Points on a hilly landscape, in no order, each with its height.
A climber steps from a point to the highest of its 2 nearest points, and stops where none of them is higher. Distance is the straight distance between rows; heights are no part of it.
votev height 66.3: [8 12 -4 -29 2 -13 4 10 1 36 -33 -25 4 -14 8 3 0 0 -48 -38 -17]
fabuk height 9.1: [17 -6 -3 -4 -29 22 -19 -12 3 36 5 -15 -25 -9 -16 -20 1 -5 -6 2 -2]
bilo height 17.8: [-15 0 -8 20 -9 -11 10 8 10 -10 2 28 3 -14 6 32 -44 6 18 4 -4]
veguf height 50.3: [-35 25 -3 15 -30 13 -10 -1 -21 23 21 19 -22 -12 -8 2 -33 15 -1 8 23]
tep height 79.7: [2 -4 -14 17 7 -6 13 -13 23 -16 16 25 -2 -5 -14 -16 0 -9 -20 7 -79]
gakip height 41.2: [16 -14 -3 3 -6 -19 -6 4 23 -6 23 -29 9 -31 -12 36 -4 11 25 5 1]
setod height 59.4: [20 -5 13 18 6 5 -42 -12 -4 1 -11 23 5 4 13 24 6 -5 20 15 34]
Pura height 33.0: [15 -35 -9 -11 -1 -8 19 25 0 -23 -3 -7 3 -7 20 23 9 -7 24 -27 29]
Kos height 53.2: [9 12 -1 -12 13 -16 12 19 11 30 -21 -6 5 -23 -6 -5 -50 8 -22 13 -3]
fasek height 30.4: [8 -28 -29 -11 -17 -26 16 11 4 -30 1 22 -18 15 39 23 -6 -17 10 -19 13]
davut height 4.2: [-3 -9 22 20 31 21 -14 5 15 -8 -28 28 20 21 2 -5 9 -64 15 -23 -3]
Rapu height 0.2: [18 0 0 -26 -18 38 16 10 -47 -10 29 -12 -23 22 -9 -20 15 -17 39 14 24]
fepi height 59.0: [3 1 -1 15 -14 14 -15 -37 7 16 8 3 9 16 -9 9 15 -4 -2 -5 -42]
zile height 29.9: [4 -6 -19 -12 16 -9 6 -13 2 17 -15 12 -22 12 14 -44 16 9 -52 34 -20]
tokug height 8.4: [-8 -1 31 17 26 34 -2 0 14 -3 -30 9 -2 15 -26 -62 -12 -21 19 -5 3]
dudi height 25.9: [-8 -13 -11 3 -17 2 13 -32 4 27 -12 0 -7 12 5 -24 31 11 -46 67 -2]
nid height 67.8: [-8 -22 -22 -7 11 -15 6 33 7 30 -35 18 -4 -30 27 -8 26 -4 -57 39 -11]
Dore height 27.3: [-14 5 -14 11 18 -18 21 -4 13 7 -23 32 14 -4 8 2 -28 8 -34 51 -32]
Pok height 24.5: [-25 20 -9 -24 -4 -26 -21 -12 5 8 15 -45 7 -6 8 10 6 44 3 -11 31]
tenuk height 49.5: [-7 8 3 11 7 -14 -17 2 22 15 36 -41 14 -32 -26 24 -11 28 9 34 6]
mipag height 30.3: [-14 13 7 -3 -2 -31 -17 -6 -5 -21 52 -35 22 -17 3 20 16 44 18 -1 17]
vaz height 61.6: [-8 -26 -12 5 2 0 15 19 22 9 -13 -2 0 -40 -6 -11 -1 15 -27 -22 -45]
gupep height 13.1: [-12 -17 -4 33 19 -1 6 8 35 -19 -8 36 8 -4 -4 5 -29 -15 15 7 -21]
Bazes height 57.2: [16 1 -4 -37 -1 -15 24 -6 -22 -17 -6 -31 9 27 24 4 28 11 14 -49 16]
funus height 5.1: [2 10 3 -2 -37 26 -3 -13 -11 18 43 -38 -22 -12 -39 -21 14 2 2 -4 -13]
vize height 73.8: [-5 11 -5 -11 -29 1 18 13 -22 24 7 -2 -8 -26 -4 0 -23 6 -14 -23 -21]
gonu height 81.5: [1 -5 26 12 5 6 -30 10 -27 -8 58 -20 15 -10 -1 -16 34 15 20 -1 45]
sata height 38.9: [-22 12 37 13 41 1 -4 19 -11 -7 -10 7 14 5 2 22 5 8 -4 -38 56]
pudo height 59.5: [12 7 -19 -31 -2 -31 3 2 21 16 -19 -25 0 -4 16 5 -23 4 -14 -20 2]
Kuv height 4.0: [-16 -11 24 10 27 29 -19 7 18 5 -42 20 6 5 -10 -52 1 -56 -9 -10 -13]
riken height 79.9: [38 -14 -3 -13 15 -4 18 33 13 9 -15 2 3 4 12 8 -16 -60 -3 -31 3]
Gisip height 85.2: [0 -8 -6 8 -27 10 27 -17 4 -18 17 2 -32 13 -17 -28 0 14 2 -13 -21]
Lur height 82.6: [34 5 8 -16 6 -25 2 -12 22 -24 10 -48 -17 4 -20 -21 4 42 16 12 22]
nak height 86.7: [11 -6 5 -12 4 15 33 33 -4 13 -21 6 -8 -7 -4 -21 -12 -36 -21 -42 -7]
mag height 40.6: [-21 24 0 13 -10 8 -15 -20 -14 23 -18 28 -16 23 7 2 -24 15 -14 27 24]
kikis height 65.1: [-19 -14 -17 -3 -37 26 18 3 -22 13 13 -2 2 -18 -3 25 6 -24 3 -24 -22]
Tol height 61.3: [-19 14 6 1 15 -6 16 -6 15 9 15 -37 4 -18 -34 -10 -22 47 -11 31 -4]
Pab height 36.9: [11 -16 -4 -16 -3 -24 -14 -2 -3 -35 -16 4 10 -11 33 32 22 14 8 -33 45]
gage height 41.3: [7 -29 -6 -7 -22 -9 -14 -21 -16 -41 10 -1 13 -17 26 40 40 23 20 -16 22]
Lopo height 74.5: [44 -2 -12 -28 -16 -32 -17 -17 20 -27 3 -25 -26 20 12 -19 9 24 14 10 21]
lus height 12.5: [14 -22 -17 -5 -21 7 -21 7 11 32 -13 -5 -27 -8 7 0 -8 -25 -13 -18 17]
Divod height 47.5: [6 9 2 14 -9 -3 -12 -39 20 -7 14 -27 0 12 -23 17 18 30 2 18 -22]
Fuvak height 26.8: [-19 -4 -26 -1 2 -33 -1 -4 19 -14 -16 37 -18 19 36 12 -25 -3 -26 -15 4]
mavos height 70.2: [0 -19 21 -3 17 8 -13 31 -31 4 38 -36 26 -15 12 2 38 -3 8 -24 54]
Veze height 85.1: [5 -6 -21 1 1 -21 13 -26 26 -24 12 5 -22 18 0 -20 4 16 -20 4 -44]
lagef height 53.4: [15 26 -18 -38 2 -46 0 -11 7 -24 -19 6 1 41 37 -15 -5 10 5 -26 9]
Rig height 21.8: [-22 -22 -22 16 10 -4 -19 -4 27 9 -26 25 -10 6 25 26 -4 -14 -36 -7 7]
gefun height 38.0: [39 1 -20 -6 -1 -10 -5 5 28 21 0 3 -14 -12 -5 -13 -36 -22 -21 49 -29]
Kipi height 72.4: [11 7 16 4 17 -9 25 1 19 -15 21 -38 -6 -4 -37 -24 -13 37 15 1 2]
Zemep height 48.3: [-7 -27 10 18 0 13 -8 -12 -12 -20 25 -10 30 -14 -5 40 44 7 35 -17 0]
Dob height 37.9: [20 15 -5 -3 0 16 -28 -3 -8 40 -20 28 -14 8 7 -33 -4 -35 -33 26 -27]
suv height 71.2: [25 -5 9 4 27 -19 -2 6 16 -6 -23 12 21 11 20 27 -5 -18 2 -24 4]
fulaz height 22.5: [-20 4 -20 15 -18 -7 -4 -1 5 10 -12 34 -6 -22 8 20 -33 14 -27 15 -31]
rupi height 66.0: [-15 2 -7 -16 -29 4 23 2 -30 10 22 -17 -23 3 3 -9 -6 16 3 -30 20]
gub height 13.5: [-4 2 14 21 18 26 -15 -27 13 2 -17 16 -4 35 -20 -40 7 -9 5 14 -13]
Feben height 28.6: [-3 7 19 12 1 21 2 -4 -13 3 19 -2 11 4 -18 -2 4 -7 33 -11 8]
nur height 62.4: [-20 14 2 19 -42 22 -3 -7 -10 -14 16 36 -25 6 -18 -9 -31 -9 27 24 0]
gigan height 16.5: [-6 -21 -11 -1 -6 -4 -20 -5 18 11 -20 -6 -13 12 23 27 18 -15 -22 -43 21]
Gude height 33.1: [-33 -10 -15 11 27 -25 15 -17 30 -8 -27 12 23 11 13 25 -17 26 -15 42 -1]
bavob height 59.2: [6 16 -8 -29 -23 -22 17 -19 -12 -10 -1 -13 -17 33 15 -17 -2 26 6 -29 10]
badad height 47.7: [16 19 11 1 17 14 -3 20 7 42 -17 -4 18 -31 -25 -16 -40 -18 -6 24 -16]
Katu height 2.0: [18 10 -2 -15 -34 18 18 -2 -35 -8 51 -37 -20 9 -23 -3 17 -8 24 11 3]
Torel height 47.6: [-4 15 16 10 -28 37 -29 -32 -7 22 6 -3 11 -1 -26 -9 12 -31 10 5 -43]
Popep height 48.5: [2 15 38 24 40 3 -32 1 -14 2 -12 16 31 -7 0 25 0 5 12 2 47]
Gazog height 16.7: [-32 18 28 -5 14 37 14 25 -42 -15 12 -6 40 1 -18 -4 -1 -52 45 7 -6]
tero height 55.3: [1 -18 -19 -3 -14 -6 0 25 14 9 -10 6 -25 -39 -1 -16 21 32 -33 26 -57]
gifom height 20.0: [-5 0 8 16 4 31 -8 -39 9 24 -12 -12 -6 27 -27 -26 25 16 -15 52 -4]
kebuz height 39.8: [-3 7 -8 2 22 -37 4 -28 31 -35 -18 3 20 24 10 11 1 40 4 53 0]
fali height 23.4: [-3 15 12 6 -14 6 14 -5 -44 -26 34 13 1 13 2 11 6 14 33 4 19]
tuf height 73.4: [5 0 -5 -19 16 -9 4 43 3 27 -45 3 -18 -26 15 -18 8 14 -60 -6 -17]
bop height 32.7: [-17 35 23 13 18 5 3 1 -22 4 -10 26 -8 22 -1 -10 -32 18 8 -5 42]
kozi height 20.1: [-16 21 4 -8 0 18 23 15 -68 -24 9 26 6 27 17 33 2 -4 21 -6 33]
Goti height 32.1: [-12 15 20 7 38 -10 9 22 7 6 -26 4 0 6 -3 3 -33 13 -8 -11 49]
fupi height 12.9: [-19 21 27 3 15 30 22 29 -33 -2 -2 10 19 8 -11 8 -7 -39 23 -22 24]
nuf height 33.9: [12 14 -6 -8 15 7 -14 -12 -8 45 -33 11 -14 30 17 -21 9 -17 -53 12 2]
vok height 70.1: [-12 -21 -21 9 33 -13 15 12 21 -12 -8 31 -6 -19 7 -25 15 5 -35 -6 -69]
savat height 79.3: [0 1 5 -6 8 8 12 50 -5 11 -37 34 -27 -16 6 -33 4 -7 -46 -34 -18]
letu height 42.2: [15 8 1 0 5 19 -16 15 9 32 -25 16 1 -22 -13 -38 -15 -32 -21 57 -35]
zov height 18.1: [11 1 -17 -27 -9 13 24 15 -55 -21 -9 17 -5 31 30 41 1 -23 10 -8 17]
Keban height 8.8: [-15 -27 -8 25 11 9 6 3 13 -24 -6 41 8 17 9 10 0 -36 18 -23 -16]
Lud height 47.0: [-5 19 -13 -15 10 -39 0 -18 20 -33 -21 3 20 23 25 14 -9 34 9 -5 -1]
Nadav height 21.5: [-28 0 34 14 6 30 -2 7 -13 -27 31 -11 44 -17 -28 2 15 -36 57 15 -11]
Roz height 56.3: [-12 -12 -11 1 -27 7 -6 -15 -15 10 28 -22 11 -9 3 45 26 -2 19 -23 -3]
Vis height 36.4: [28 -21 -21 -2 -10 -19 -2 7 41 4 8 -12 -9 -22 -10 13 -30 -4 7 18 -15]
gefus height 37.7: [14 14 18 25 -9 19 -25 -28 4 -12 27 -17 3 2 -37 7 25 5 31 23 -5]
vupu height 73.5: [-8 -5 -8 10 -33 22 3 -7 -6 -1 4 32 -20 6 -4 -24 -10 -25 -1 -3 -25]
medin height 62.8: [2 -6 15 -22 16 0 21 14 -34 -6 20 -43 14 7 9 1 32 8 16 -39 37]
kad height 28.3: [-1 4 31 31 4 17 -13 -3 0 -40 46 -17 34 -22 -40 11 29 -3 46 20 -11]
saf height 67.6: [33 -9 0 -2 -12 -8 -21 -8 1 -5 2 0 -20 7 10 0 -2 9 21 2 38]
zafe height 35.3: [6 13 -2 -27 -12 -35 -4 -2 -8 -12 34 -40 38 -23 10 41 6 21 26 -15 1]

For each start below, name the point where the climber stops.
sata: Lur
Kuv: nak
Fuvak: vize
Gazog: fepi
Pok: Lur
Katu: vize
bop: Gisip
Dob: nak
mipag: Lur
gefun: nak
zov: vize
Vis: Lur
